Points on a hilly landscape, in no order, each with its height.
A climber steps from a point to whichever of its 5 nearest points has the largest rise for the distance, and stops where none of them is higher. Distance is the straight distance between rows; heights are no part of it.
tof (h 60.7): [  6  -7  -2  21 -14  10   6   6   4  13   5   8  19   3  -7 -10   1  -1
   1 -15   1 -17   6   1]
nemu (h 29.0): [ -4  16   0  -9  16  18 -19   9 -12 -28  18  10 -25  27  22  23 -10   5
  -4  14  13  30  -2   0]
pelot (h 32.4): [ -9  -8   7   1  15   1  16 -10 -17 -21  -7  -1   5  17   1   5  -4   5
   7  11 -26  -7   0   3]
Ser (h 36.4): [-15 -18  30 -20  -9 -11 -13   6 -12   0  -2  -7   1   0 -25 -11   7  -3
  17   1 -16  20  11  26]
vofo (h 46.5): [-13  15 -22 -14  14  -6  -5   3   6 -18   1   4 -24  -6  11  13  -3  18
 -18  11  22   0  -6 -33]
Tapog (h 53.1): [-13 -15  -2  10   4 -21  -5   9  -7  18 -19  -4  21  -6 -16 -18  -3   4
  18   2  -9  -8   7  12]
fibu (h 26.6): [ 15  21 -27   1 -14   3 -22   3  15  17  -9   0   6 -11   7   1   2   6
  -2 -11  14   8 -15   0]
lile (h 39.3): [ -5  -3  -2   3  22  -9  25 -25 -21 -28  -4  -4  -8   2  21   7  -3   4
 -16   9  -4 -17   1 -28]
tel (h 43.7): [ 22  21 -15   2  -1  -4 -18  -4  28 -17  12  -1 -19 -15  26   6   2  23
 -25  -3  25  -5  -9 -41]
nos (h 31.7): [ -9  -1  -9  -4  13 -12   4 -14 -19  -1 -10   1  10  -1  -4   0  -3   7
   6   1 -12  -7  -5  -1]
dosim (h 39.9): [ 15  11 -10  -1   5   5  -6 -16   6 -16  11   9  -9 -13  33  25  -1   5
 -21  -2  15   1  -8 -20]
koza (h 24.7): [ -2 -16   5   9   0  -5  24  11  30  23  -1  -9  20  -8  -3 -18 -11 -10
   3  -6  -8 -31  -7   1]
Pife (h 27.4): [  0  13   1 -13  -4  11 -22  10 -13  -4  10  -5 -25  18  -7   5  -3  -9
   7  -1  13  39   4  24]
Kavin (h 24.4): [ -6 -14   3   0  -1 -16  30   9  31  31 -11 -17  27 -22   3 -27 -21 -10
   4   1  -5 -32  -6   2]
fasi (h 22.5): [  6   6   4  -1 -33   8 -27   9  -2  26   1  -4  11 -16 -15 -10   8  -9
   9 -11  12  15  -2  14]
suvo (h 36.0): [-10 -12  21   2  -3   3  21  20  23  14   3  -4   9   5 -12 -17  -3 -12
   6   5 -21  -8   4   7]
petu (h 51.7): [  2   4 -10   3 -15   1 -15  -3  -6  20  -6   4  17 -12  -9   1   1   1
   8  -8   4   2  -5   8]
Bop (h 26.1): [-13 -14  28  -7  -7   6  15  22  10   0   5  -2   2   9 -16 -23   5  -5
   2   1 -23   8  14  15]
nanop (h 35.9): [ 25  -4  -8  25   4   6  12 -17  -2 -14   6  10   3  -7  17  11   3  -2
 -16 -11   8 -18  10 -12]
zofa (h 38.8): [  9  -7   4  13  18   5  17 -24 -18 -31   6   4  -6   2  25  20   4   0
 -12   4  -5 -11   5 -16]
koro (h 39.5): [ -3   8 -25   3  -4 -20   0 -16  -6  15 -14   3  14 -15  -2 -13  -2   9
  -4  -9   8 -11   0 -14]
dogi (h 26.2): [ 15 -10 -11  24  -4   5  14  -1  15   9   4   5  13  -1   0  -9   2  -4
  -6 -20   7 -31   3  -7]
gimuz (h 39.8): [ -8  11 -13 -15  24   1 -14  14 -18  -7   1   2 -22  15   4  22  -2  11
   3  10  10  26  -7   6]
kadur (h 44.7): [  1  -9 -17  18   0  -8  12  -1   8  14  -7   1  16  -2  -6 -22  -3   3
   1 -13   4 -28   5  -4]
vobaf (h 24.9): [-11 -15  -7   5   8 -23  21  15  26  31 -14 -14  20 -14  -8 -36 -11  -4
  12   2   1 -32   1   6]
tiri (h 32.1): [  4 -16   6  15  18   5  30  -6   1 -24   0  -6  -7  16   9   5  -6  -3
  -3   7 -20 -21   0  -1]
Vul (h 4.5): [  9  18   1  -5 -17  18 -17  -6   0   2  11   5  -3   2   4  13  -2  -9
   2  -5   9  14  -5  10]
Kase (h 37.4): [  4   6  -5  21  11 -23  26 -23  -8 -18   0  -3  -2  -6  12   4  -3   1
 -31  13  18 -21   7 -45]
mima (h 43.9): [ 14  14 -21   5  -8  -5   0 -19   6   3  -6   8   3 -18  15   4  -1   9
 -21 -13  14 -11  -1 -24]
vugil (h 43.1): [  1  11 -10  -9  10   4  -1 -17  -9  -5   0   8  -2  -5  14  21  -2   4
  -5  -1   5  -1  -9  -9]
sozu (h 27.6): [  6  15  -4  -7  10  17 -13  -5   0 -17  16  10 -17  11  25  28  -4  -2
  -5   8  13  16  -9  -3]
tife (h 37.2): [-12 -17  15  -6   4  -4  33  23  12   0  -9  -7  -2  10 -13 -12 -11  -9
  11  25 -31  -2   2  12]
mam (h 34.6): [  0 -11  18 -12 -29   1 -32  11  -7  29  -3 -11  -2 -18 -20 -17  14 -10
  18 -11  14  21   5  22]
Nidu (h 27.5): [ 16 -13  -2  26  14  -1  25 -11  14 -13   7  -3  -4  -2  10  -1   1 -10
 -13  -8   0 -36   0 -10]
tutok (h 27.7): [  8  21 -23  -4   0   4 -24  13   5   7  -2   0  -7   3   8   7   2   7
  -1  -2  14  16 -13   6]
pogi (h 33.8): [ 26  -2  -9  29  11   0  18 -20  -2 -22  11   8  -4 -16  24  12   7  -4
 -26  -6  11 -16  10 -19]
Dusu (h 40.8): [-10 -15  23  -9  -2  -9  35  22  21  25 -12  -8   9  -8  -9 -16 -11 -19
  11  21 -26  -6  -5  10]
Mefur (h 38.9): [ -5  -5 -10   7  15 -10  18 -17 -10  -9  -7  -1   6   5   6  -6  -4   7
  -7  -1  -8 -21   4 -11]
zag (h 33.5): [-11   9  -1 -21  31  14   2  -2 -16 -24   9   9 -23  16  16  32  -2   1
   2  16   6  17 -12  -5]
zabiv (h 13.4): [ 14  22 -15   0 -21  14 -24   3  11  13   4   2   7  -4   6   7   0  -2
   0  -9  14  12 -12   7]
gik (h 24.3): [ 16  19 -11  -2   2  17 -24   5  10 -14  17   9 -15  12  31  18  -3   5
 -11   3  18  13 -11  -6]
dola (h 23.7): [ -3 -16  34 -18  -7  15  32  16  20 -12  12  -1 -10   9  -5 -14   3 -12
  -7   4 -27   5   5  12]
tuvi (h 36.2): [ -9   2   5 -18  24   5  10 -18 -23 -26   1   6 -10   9  13  25   1   0
   3  13 -11   4 -15  -8]
Lani (h 41.6): [ -3  -2  -5   0  16  -2  14 -22 -19 -19  -6   3   0   2  14  10  -1   4
  -8   0  -8 -14   0 -16]
Boseg (h 36.7): [-10 -14  32 -21  -6  -6  32  25  19  19  -5  -3  -3  -7 -12 -23   3 -21
   3  17 -32  11   3  14]
mefo (h 43.0): [ -6 -16  10  -2   6  -4  35  14  21  12  -9 -10   8  -2  -7 -12 -19 -10
  10  14 -24 -19  -7   6]
pib (h 43.2): [ -5   7  -9 -12  17  -5   9 -21  -9 -19   1   4 -12 -10  20  21  -2   5
 -18   6   9  -8  -5 -32]
lasu (h 43.6): [ -8  13 -20 -14  24   1 -10  12  -7 -11   0   8 -21   7  13  20  -3  14
  -5   7  13  14  -9  -8]
kon (h 41.7): [  2   9   0 -12 -11   5 -24   7  -7  11   6  -6 -13   4 -17   5   5  -9
  13  -1  11  27  -2  22]
Fotup (h 39.7): [  0  13 -26  -7   2  -9 -13  -3  -2  15  -9   3   0 -12  -1   7   3   5
   2  -4   9   6 -16   1]
Vab (h 40.1): [ 12  -1 -12  15   6  -1  10 -20  -7 -10   1   8   3  -5  16   8   2   3
 -16  -9   5 -18   7 -17]
turi (h 42.5): [ -4  19 -14  -3   1 -17   5 -19   6  -5  -2   3  -7 -16  10  10  -6  11
 -25   6  19  -9  -4 -44]
mezu (h 33.4): [ -5   3 -14 -13  11 -13 -15   0 -13  16  -8  -2  -3  -3 -11  10   5   0
  14   5   3  11 -12  10]
tigin (h 23.4): [  6  13  -7   0 -14  10 -11  -8  -4   9   1   8  11  -4   2  10   1  -2
   2  -8   5   3  -6   5]
mabi (h 34.0): [ 15 -12  13  20  12  14  20 -15  -9 -30  11   4  -2  14  14  17   4  -7
  -7   4  -9 -13   7  -5]
vefak (h 31.6): [-12 -17  14  -3   5   2  32  12   4 -18  -6  -6  -5  19  -7  -4 -13  -4
   9  25 -34  -1   3  11]
velav (h 33.6): [  0  17 -19  -7  10   4 -23  16  -5  -1   3   3 -13  13   8  14  -2   9
  -2   3  15  22  -9   5]
bupi (h 40.2): [ -2   5 -22  11   4 -21  16 -18  -4   7 -11  -1  10  -2  -5 -20  -5   7
 -13  -5   9 -23  10 -20]
lesig (h 35.6): [  2  -5 -18  11 -12 -22 -18   1  -3  34 -25  -2  22 -23 -13 -19   4   6
  12  -6   9  -7   0   5]
pid (h 18.4): [ -5  -4   6  12 -14   6   0   3  -4   9   3   6  18   5 -12  -9   3   0
   7  -8  -5  -5   6   6]
fut (h 44.0): [ -8   8 -13 -19  24   5   0  -7  -7 -20   5   8 -19  -2  21  26  -1   7
  -9   9  11   4 -11 -20]
Tep (h 42.7): [ 13  10 -16   2  -1   2  -3 -19   1  -6   0  10   1 -14  23  18   0   7
 -18  -9  10  -7  -3 -18]
Bipon (h 35.7): [  3  -6  -5  -4 -16 -13 -31   7  -3  36 -16 -11   4 -12 -21  -1  11  -5
  21   3  13  13  -4  16]
monoz (h 37.0): [ 21   7 -13  24   4  -7  14 -22   2 -12   3   8  -3 -17  20   7   3   2
 -30  -8  15 -15  11 -30]
ner (h 45.4): [ 14  20 -21  -6   1   5 -17  -1  13  -4   3   7 -11  -5  23  13  -1  10
 -12  -5  14   2 -14 -12]
tona (h 34.7): [ -3  -2  -1 -10  -3  -9 -21   1 -12  18  -5  -6   0  -3 -19   8   9  -5
  20   3   2  14  -7  19]
det (h 47.4): [ 18  24 -23  -2  -1   2 -22   8  25 -11   5   0 -15  -6  24  -1   2  24
 -19  -6  23   0 -11 -28]
kez (h 35.3): [ -4 -11   1   8  22  -1  27 -13 -12 -25  -7  -6  -5  18  11   2  -8   4
  -4  10 -22 -18   1  -5]
biru (h 29.8): [  8 -17  25  15   4  16  27  -1   8 -30  12  -2 -11  18   5   9   0 -12
  -6  10 -18 -14   3   4]
zovi (h 34.9): [-16 -17  21  11 -11  -6  -2  23   5  22  -3  -2  15  -1 -20 -25   6  -2
  12  -1 -11   2  15  14]
Gonal (h 39.6): [-13 -15  18   1   2  -5  22  24  20  16  -5  -6  10   2 -13 -18  -5 -12
  12  12 -22  -7   2  11]
lav (h 50.1): [ -3  -6   1  11 -23  -7 -21   9  -5  32 -11  -1  22 -15 -19 -13   9  -1
  15  -7   7   3   2  11]
Tet (h 45.6): [-11 -15  -5   6  14 -11  23  11  11   9 -11 -10  10   2  -7 -20 -13  -1
  12   7 -14 -21   4   8]
Zedo (h 27.0): [ -9 -10  22  -3  -1   8  15   3  -7 -21   1  -2   3  18 -12  -2  -3   0
   6  11 -28   4   9  13]
nepa (h 16.0): [  3  16  10 -16  -6  23 -15  -7  -6 -14  20   5 -26  14   3  11  -5 -14
   4   0  10  28   0  14]
gakug (h 28.6): [  4  19 -10  -9   5  13 -16   3  -2  -5  11   7 -14  12  14  19  -3   0
  -2   5  13  18 -11   6]
Zuve (h 44.8): [ -7  16 -25 -14   9 -16  -4  -9  -1   7  -9   2  -6 -14   2   2  -1  10
  -8   0  12  -1 -11 -17]
Nevad (h 37.7): [ -5   8  -8  -9   8   1  -6 -12 -13   0  -2   5   3   1  -1  16   1   0
   7   1  -3   4 -11   5]
fabom (h 29.1): [-11  -2  12 -13   4  -2  -8  -9 -19  -7   2  -1   1   9 -17  10   3  -2
  17   9 -16  12  -4  16]
gofa (h 20.5): [  7  20   3  -7   2  23 -21   0  -1 -22  24   9 -28  23  21  18  -9  -8
  -5   6  13  29   0   4]
nevu (h 31.9): [  7   6  10  -2  -5  18  -3 -21 -12 -13  11   9   2   8   5  19  -1  -6
  -1  -1  -2   4   1   2]
dotu (h 36.8): [  9 -13  18  14  17  12  21 -18 -17 -43   9   2  -9  17  20  22   3  -3
  -6  15 -17  -5   3  -7]
Subel (h 39.0): [  6   2 -19  12   3 -13  16 -19  -2   0  -7   4   5  -4   3  -9  -3   6
 -15  -9   9 -24   7 -20]
ruvi (h 22.1): [ -3  15 -29 -10  14  -9 -17  15   1   4  -7   1 -15  -2   5   6   2  17
  -7   0  16  13 -11  -7]
kem (h 23.8): [  0  13   9 -18 -16  18 -17  -2  -6   0  14  -1 -14   2 -10   3   0 -14
  10  -8   8  23   0  20]
bek (h 44.9): [-11  16 -24  -8  13  -6 -26  20  -4 -28  -4   1 -18   2  11   5  -7  34
 -13   4  19  13  -2 -22]
girob (h 45.2): [  0  15 -21 -13  15   5 -12   3   3 -10   3   8 -19  -1  20  17  -1  14
 -11   3  16   7 -11 -15]
bevid (h 37.5): [ -1   6 -20   1  -3 -10  -4 -13  -7  14 -12   6  14 -13  -2  -3   0   9
   0 -10   3  -8  -3  -5]
Padu (h 40.4): [-15 -13  22  -8  -5 -10 -10   3 -12   3  -5  -8   7   2 -25  -5   4  -2
  18   6 -17  11   7  19]
Bezi (h 41.1): [ 22  16 -16  11 -10  -2  -2 -20  10  -1   0   9   0 -21  23  10  -1  10
 -25 -13  14  -8   1 -25]
teriz (h 46.1): [ -2  25 -22   6  -2 -12 -21  14  17 -23  -4  -3 -16   0  -2  -3  -6  39
 -16  11  29  -3  -4 -48]
lazev (h 41.4): [  3  -8  11 -23 -15   4 -26  11 -10  13   5 -13 -22  -1 -19  -8   7 -13
  22  -8  14  33   7  28]
felo (h 57.3): [  1  11  -2  -5 -15   7 -17  -3  -6  12   4   1   7  -6 -11   6   3  -4
  11  -4   6  12  -7  13]
golis (h 10.5): [  4 -14  20  11  -9   3  26   9  34  18   8  -7  19  -8   2  -7  -9 -16
  -7 -10 -13 -29  -9  -3]
mus (h 38.2): [ -2  -5   9 -22  -4  -1 -22   6 -15   8   3 -10 -20   8 -24   3   7 -11
  21   2   9  32   6  27]
fabep (h 36.1): [ -8   0   8  -1 -12   3 -11  -3 -11   6   2   2  14   0 -15   1   4  -2
  11  -3  -6   4   1  14]
raf (h 34.2): [ 22  -6  -2  28  20   5  19 -19  -8 -30  14   6  -7 -10  25  14   6  -7
 -21   1   4 -14   8 -16]
Zepo (h 29.9): [ -1 -13  24   6   0  17  23   0   1 -26   9   0  -2  22  -5   1  -1  -6
   0   6 -20  -5   8   8]
godub (h 39.2): [ -3  -7  -8  11  21 -14  32 -15  -3 -17  -5 -13  -9  11  11 -12  -8   1
 -15   8  -4 -31   2 -17]
vomo (h 47.3): [  4  21 -24  -7  -2 -10  -7 -11   8   7  -8   4  -5 -16  13   6  -1  12
 -17  -7  15  -2 -10 -24]
Kufu (h 29.2): [ 15 -11   5  23  10  11  20 -10  -1 -21   8   4   1   9  11  10   2  -6
  -9  -3  -5 -22   6  -4]
nam (h 47.9): [ -7  24 -28  -7   4 -17 -10   8  16  -2  -5  -1 -18 -10   2   0  -3  23
 -16   5  24   0 -11 -35]
pige (h 22.8): [  1 -17  37  -7  -6  21  30  10  18 -25  17  -1 -14  16  -2  -6   2 -14
  -8   3 -23  -1   6  11]
vibo (h 55.2): [  7  14  -2  -3 -28  13 -24   4   1  16   5  -2   5  -8  -9   1   3  -9
   8  -8  12  15  -7  16]
karet (h 27.1): [ -2 -13  24   2  -9   1  29  15  30  24   2  -6  16  -7  -2 -12  -8 -17
   0   0 -21 -15  -6   0]
non (h 62.4): [ -7 -10   1  12 -12 -11 -13   7  -7  23 -12   1  21  -9 -18 -12   4   2
  16  -5  -4  -2   5  11]
mif (h 24.5): [ -8 -10   6  10   3   0  11   6  -2   1  -3   1  14  10 -11  -8  -4   1
   9   1 -17 -10   6   7]
Pur (h 47.2): [-14 -14  11   6  -1 -15  -4   8  -7  11 -12  -5  17   0 -20 -10   1   1
  18   4 -15   1   9  15]
zim (h 44.1): [ -1 -11 -14  12   5 -14  25  -2  23  13  -4 -12  13  -5  -4 -26 -11  -5
  -1  -6   2 -39   0  -5]
Sogam (h 38.3): [  0 -12 -10  12  16  -5  25  -5   4  -5  -6  -6   3   9   2 -12  -7   1
  -2   0  -8 -29   4  -5]
Gog (h 12.6): [  7  25  -4  -7 -10  20 -25   7   2  -6  15   1 -18  17   6   6  -7  -8
   0  -2  15  27  -2  13]
Vosat (h 32.0): [ -9   0   1 -14  14  -6 -10  -8 -18   2  -2  -2  -4   7 -14  15   5  -1
  17   8  -8  11 -11  13]
Pobi (h 32.3): [-12 -14  30  -2 -16  -2  -7  16  -3  13   3   0   9  -6 -19 -29  12   0
   9 -12  -9  15  17  20]
Baf (h 33.7): [-16 -19  27  -9   1 -12  20  33  16  18 -13  -6   1   1 -19 -23   0 -14
  11  20 -25   9  12  16]
dolu (h 30.8): [  1  12 -12  -3  -3   4 -11 -10  -6   7  -1   7   5  -3   1  12   1   1
   2  -4   3   3  -9   3]
ren (h 15.2): [ -4 -12  29  -1  -9  15  20  17  17  -1  16   0   2  11  -9 -17   4  -9
  -3  -7 -16  -3   9   8]
nifog (h 34.3): [ -6  -8  11  -1  16   5  19 -17 -20 -31  -3   1  -3  20   7  14  -4   4
   2  15 -26  -4  -3   0]
sodir (h 35.2): [ -9 -11  11  -6  -7 -16 -22   2 -11  22 -10  -9   7  -7 -25   0   7  -5
  22   3  -2   9   1  18]
runag (h 31.8): [ -1 -11  27 -25 -19   7 -21   5 -14   4   9  -1  -6 -12 -16 -17   6  -9
  17 -18   2  26   4  28]
pip (h 39.1): [  8  -4 -16  17 -28 -10 -25   9   1  40 -21  -1  26 -27 -14 -19   7   3
  11 -11  13   0  -3   6]
rem (h 18.6): [  9 -17  16  18   5   9  26   2  21 -10  10  -5   3   6   4   2  -4 -13
  -5  -1 -12 -28  -4   1]
nog (h 23.6): [ -2  -2   3   8  -4   9   4  -9 -11  -3   2   7  13   6  -4   6   1   0
   5  -4  -8  -6   3   4]
besa (h 23.3): [-12 -10  28 -10 -15   8  -2   3 -10  -8   9   3   4   3 -17 -16   4  -2
   7  -9 -13  14  15  18]
Nagur (h 15.6): [  9   1  -1  14 -14  14   0  -8  -5   2   4  10  16   2   0   4   0  -1
  -1 -12   1 -10   5   0]
Boke (h 31.4): [  6  15 -18  -2  -3   2 -27  16  -1  12  -2  -7  -9   7  -2   6   4   2
   6   1  15  26  -8  15]
nar (h 29.7): [ -7  -3  14  -4 -20  -2 -21   3  -9  18  -1  -4  11 -10 -23  -7   9  -6
  16  -6   3  12   2  18]
banik (h 32.2): [ 13  12  -1  -3  -3  17  -9 -19   0 -10  12  10  -3   2  20  27  -3  -5
  -8   1   8   6  -6  -3]
mil (h 32.9): [ 11   3  23  -7   3  21   2 -29 -15 -34  25   7 -13  11  20  31   0 -14
  -3  10   0  17   4  -1]
rarop (h 21.5): [ -1  22   0  -8   7  16 -22   8 -12 -18  16   4 -25  27   9  15  -7  -1
  -2   6  12  36   1  12]
Rokip (h 36.9): [  8  13 -21   2  -9  -2  -7 -12   1  12  -9   8  11 -14   7   4   1   7
  -6 -14   8  -4  -6  -7]
vazo (h 45.0): [  8  19 -20   0   4   0 -24  12  16 -25   8   3 -20  -2  21   1   0  31
 -19   1  27   1  -5 -36]
teked (h 35.1): [-18 -26  33  -6  -5 -21 -11  16  -5  14 -19 -14   9   0 -24 -13   5  -2
  18  11 -17  12  18  21]
gazep (h 47.6): [ -8 -11 -14  11   9 -15  13   3   5  13 -12  -4  16  -1  -8 -25  -8   3
   7  -2  -4 -25   7   1]
Povak (h 13.6): [ -1  -2  25  -4 -11  19   4 -14 -12 -22  15   7   1  13  -7   4   1  -6
   2  -4 -12   5   9   9]
vave (h 28.1): [ -7 -12  22   7  -7   4  16  22  26  23   8  -1  13   2 -11 -21   3 -10
   5  -5 -14 -10   2   4]
kezan (h 37.3): [ -3 -15   6 -16  -7 -14 -29   8  -9  29 -12 -15 -11   2 -25   4  14  -6
  27   7   9  17   4  21]
Bil (h 38.6): [ -4 -18  18 -24 -14  -7 -29   7 -10  20  -3 -14 -14  -2 -26  -8  14  -8
  25  -1  10  25   6  26]
Rafo (h 52.8): [  5   7   2 -13 -22  11 -28  11  -2  14   6 -10 -11  -2 -14  -5   4 -13
  13  -7  16  29  -1  24]
guros (h 39.4): [  1   5   2  -6   9  12   2 -19 -14 -13   4   8   0   6  11  23  -1  -1
  -1   2  -4   0  -5  -2]
tez (h 20.9): [ -7  -5  20  -3  -8  10   4  -6 -11 -13   5   1   8  11 -15  -1   0  -3
   7   0 -18   5   9  14]
tobas (h 11.1): [ -5   1  22 -18 -14  14  -8  -9 -13 -11  13   2  -4   2 -16  -2   1  -9
  11  -8  -5  17   5  19]
Gekon (h 28.2): [  0  14   9 -15   1  18  -7 -14 -10 -14  15   7 -14  11   4  23   0 -10
   5   4   2  18  -6  10]
Bub (h 38.4): [ -5 -10   4   4  26  -5  27 -21 -24 -37  -5  -4 -12   9  24  10  -3   6
 -10  13 -13 -15   0 -21]
maluv (h 29.4): [-12 -14   4   3  12  -3  19   4  -8 -12 -10  -5   6  16  -8  -4  -8   4
  12  16 -29  -7   4   8]
lifo (h 40.0): [  9   9 -11   4   4  -6   6 -24   1 -14   2   7  -7 -18  24  17   0   6
 -28  -1  15  -7   2 -35]
relo (h 45.5): [ -7  19 -23  -4   6  -6 -24  16   7 -29   0   2 -22   1  10   2  -4  35
 -18   7  25   5  -1 -36]
befe (h 18.7): [  0   7  11  -8 -26  13 -19  -1  -7   9  10   1   2  -6 -14  -5   4 -10
   9 -11   6  15   2  18]
biv (h 35.5): [-13 -13  28  -1  -4  -2  17  27  24  25   0  -5   9  -1 -15 -28   6 -12
   7   2 -19   3   7  10]
turaz (h 32.5): [-15 -24  38 -17 -10 -10  -7  16  -5   0  -5  -5   2  -4 -21 -22  10  -1
  10  -3 -18  21  20  25]
muros (h 50.2): [  9  24 -27  -6   2  -5 -16   4  19  -2  -1   2 -15 -11  17   2   0  22
 -17  -4  21   1 -13 -27]
dugif (h 35.0): [  2   3  20 -10   4  19   3 -25 -17 -30  15   8  -7  15   8  24   0  -9
   2   8  -8  10   0   3]
fami (h 33.1): [  5  -3  -4  -4 -23  -3 -33  12   0  33  -8 -15   0 -10 -19  -4  12  -8
  18  -1  16  20  -3  18]
butan (h 26.8): [ -7 -15   4  12  -2 -10  16  19  31  35  -4  -5  26 -12  -5 -29  -6 -10
   9  -5  -4 -25  -6   3]
laf (h 31.3): [  0 -13  13  12   4  11  21   6   8 -10   6  -1   5  15  -4  -2  -2  -6
   2   2 -18 -15   4   3]
Relal (h 29.6): [ -8 -16   9  10  -2  -5  15  22  25  27  -1  -4  20  -2  -9 -21  -3  -8
  11  -2 -11 -18  -1   6]
rufig (h 33.0): [  9  18 -31  -4  -8  -8 -21   4  11  23 -14  -2   3 -18   0  -2   3   7
   2  -8  13   6 -14   0]
Timar (h 43.4): [  1   6 -10  -4  11  -3   7 -22 -11 -10  -3   6  -2  -8  17  14   0   5
 -15  -2   4 -11   0 -24]
fus (h 40.6): [-15 -18  26   1 -11 -12 -12  13  -5  17  -8  -6  13  -4 -25 -18   8   1
  17   0 -12  11  15  18]
latu (h 23.5): [ 13   9 -13  14 -31   9 -16   3   3  26  -8   5  24 -15  -6  -6   2   1
   3 -15  12   1  -3   3]
kasol (h 34.4): [  2  -5 -11  13   5   0  12 -10  -6   0  -5   5  12   4   1  -3  -2   5
  -3 -11  -3 -20   5  -6]
Fedus (h 34.5): [  3 -14  -6  17   7   0  21   1  15   2   0  -3  10   5  -1 -11  -5  -3
  -1  -9  -6 -31   2  -4]
govir (h 41.5): [ -6 -16   7   6   9   3  29  12  14  -2  -4  -6   6  11  -5  -9 -11  -5
   9   9 -23 -17   0   6]
baz (h 28.3): [-17 -22  29 -13  -1 -10  16  30   4   1 -13  -6  -2   4 -22 -21   4  -7
   8  17 -29  18  19  23]
vopum (h 34.1): [ -6  15 -10  -8  14   7 -27  20 -17 -20   4   5 -17  20  16  20  -8  17
  -5   9  14  30  -4   3]
kozo (h 40.7): [  4  10 -24   7  -6 -13   5 -17  -1  11 -12   5  11 -14   2  -8  -2   9
 -13 -11  10 -15   3 -18]
pero (h 40.9): [-15 -18   9   6   9 -14  12  19   4   8 -16  -8  12   6 -16 -16  -8  -1
  18  15 -22  -5   9  14]
rar (h 41.2): [ -1 -11  -8  23 -14  -6  -4  18   9  33  -8   5  27 -10 -13 -27   4   0
  11 -10   5 -15   4   5]
luv (h 38.7): [ 22  24 -23   2 -14   3 -15  -8  22   4  -3   5   1 -15  24   6  -1  14
 -17 -13  16  -2 -12 -17]
lov (h 34.8): [ 19   2  -1  12   4  10   5 -23  -8 -17  10   9   2  -4  24  24   1  -1
 -14  -5   5  -5   4 -10]
dunur (h 36.6): [ 13  -1  13   7  10  13   9 -26 -15 -29  15   8  -3   4  25  31   2  -7
  -9   5  -2   1   2  -9]
Puf (h 16.5): [ -6 -10  20  11 -16   9   5  18   9  17  12   4  14   5 -15 -25   8  -3
   4 -13  -6  -4  11   9]
fipi (h 35.8): [  1   3 -12  -8   1  -6 -28  16  -9  20  -6 -10 -13   9 -13   9   7   1
  13   6  14  29  -1  19]
Kiz (h 41.3): [ -1  -4 -14  13  12 -20  29 -14  11   2  -4 -13   2   4  -1 -24  -8   0
 -13   2   6 -36   3 -15]
firet (h 35.4): [ 15  -3  -7  28  20 -13  28 -20   2 -23   7  -5 -12  -7  15  -4   4  -8
 -26   4  10 -30   5 -28]
fisi (h 32.7): [  6  10 -25  -3   2  -8 -26  17  -2  19 -11  -7  -8   1  -4   7   5   6
   6   0  15  20 -10  11]
kov (h 26.9): [-13 -10  21   2  -7   2   5   8  -3  -3   3  -1  13   9 -18 -11   3  -1
  10   1 -18   4  12  15]
gola (h 27.2): [ 17   4 -17  19 -10   4   4 -12   2   6  -4  12  13  -7   6  -1  -1   6
 -11 -18   9 -17   6  -9]
kef (h 37.1): [  5  -9  -4  19  23  -7  30 -18  -7 -26   1  -6 -12   4  18  -1  -1  -3
 -18   5  -2 -26   4 -21]
tave (h 22.7): [ 10   9  -5   5  -8  11  -5 -16  -6  -2   3  11  10  -3  10  16   0   2
  -5  -9   4  -4  -1  -3]
rapu (h 33.9): [  2 -12  19  10   8  14  21 -10 -10 -32   6  -1  -3  24   6  12   1  -3
  -1  11 -22  -7   5   4]
saril (h 45.3): [  2  15 -18  -9   7  -3  -4 -15   0  -4  -2   8  -7 -11  17  15   0   9
 -13  -2  10  -2  -9 -19]
tigi (h 37.6): [  2   3   8  -5  14  12   5 -23 -16 -23   7   6  -4   8  19  28   1  -3
  -2   6  -5   2  -6  -7]
paza (h 27.9): [ -7 -12  30 -14 -23   2 -19   9 -12  12   4  -2   4 -12 -18 -22  10  -4
  14 -17  -1  22   9  23]
noza (h 32.6): [ -4  -2   6  10 -24   4 -13   6  -6  23   0   2  21  -8 -17 -13   5  -1
  10 -12   1   2   4  10]
menef (h 41.8): [ -9  13 -17 -17  19  -3  -2  -8 -11  -1  -4   6 -10  -5   7  16   0   6
  -2   3   6   5 -14 -11]
bos (h 51.9): [ -5 -10 -13  15  -5 -10   0   4  -2  20 -11   3  23  -7 -13 -19  -1   6
  12  -8  -1 -15   6   4]
los (h 26.7): [  0  20  -8  -9   5  12 -22   9  -8  -7  11   3 -20  19   5  16  -4   0
   2   5  13  29  -5  11]
Neri (h 44.6): [ 14  26 -30  -3  -1  -4 -24  13  22   3  -7  -2 -10  -6  13  -8   3  24
 -12  -9  19   6 -15 -17]
Sugu (h 38.5): [ 12   8 -10  16   7 -14  16 -25  -3 -13   0   3  -4 -14  18   8   0   3
 -32  -1  15 -14   9 -37]
sivol (h 33.3): [ -1   2 -26  -6   2 -26 -19  -3  -5  30 -22  -7   5 -20 -12  -7   4   5
  11  -4  10   2  -9   1]
Dus (h 31.5): [ -6 -12  34 -17  -9   4  29  20  27  16   5  -3   0  -4  -5 -24   6 -18
  -4   1 -29   9   4  13]
kevo (h 42.1): [ 12  22 -25  -1   4   5 -28  16  13 -12   1   5 -11   4  22   1  -1  22
 -12  -6  21  11 -11 -12]
tege (h 31.2): [ -5  14   2 -16  18  15  -8   1 -14 -17  13   7 -23  22   6  25  -2  -4
   4  13   6  25  -7   6]
dume (h 43.5): [ -9  12 -15 -10  11 -14   9 -21  -8  -7  -5   2  -5 -11  10   8  -4   7
 -17   4   9  -9  -4 -30]
Guta (h 33.2): [  6  -1 -18   0 -14 -16 -27   5  -1  36 -20  -6  10 -20 -15  -4   7  -1
  17  -4  13   6  -9  10]
pil (h 51.6): [ -6  -6  -4   3  -5  -9 -10  -2 -11  14  -9   0  18  -7 -16  -3   2   2
  14  -3  -4  -2   0  10]
kaliv (h 19.0): [ -1 -15  12  13  -3  10  19  13  20   8   8   0  13   9  -7  -9   0  -9
   3  -7 -10 -21   2   1]
Luno (h 32.8): [-16 -14  22  -2  -2  -2  13  17   2  -4  -4  -5   7  11 -19 -12  -1  -2
  10  12 -26   5  12  15]
sof (h 28.8): [-14 -21  33 -11  -4  -7  11  30   8  10  -7  -6  -1   1 -18 -29  10  -7
   6   5 -21  18  19  22]

Two climbers start at each pair of points below. Name the first point that both come to, or write never.
Sugu, Nidu: never
fut, nemu: girob
Kavin, mefo: gazep
nifog, Zedo: never
lasu, guros: muros
Bipon, mam: Bil

Call two points neighbours if one is among the 5 nearest of the other. Go from one point of each pair to the other, from neighbour to neighbour, staying as high as possible. Name the lowest point that can't be avoided.
muros, tof: bupi
tof, felo: kadur
non, felo: pil

For each start below, name the point where the climber stops.
gofa: muros
Baf: non
dola: non
sozu: muros
Zepo: muros
mif: non
Kufu: muros
maluv: non
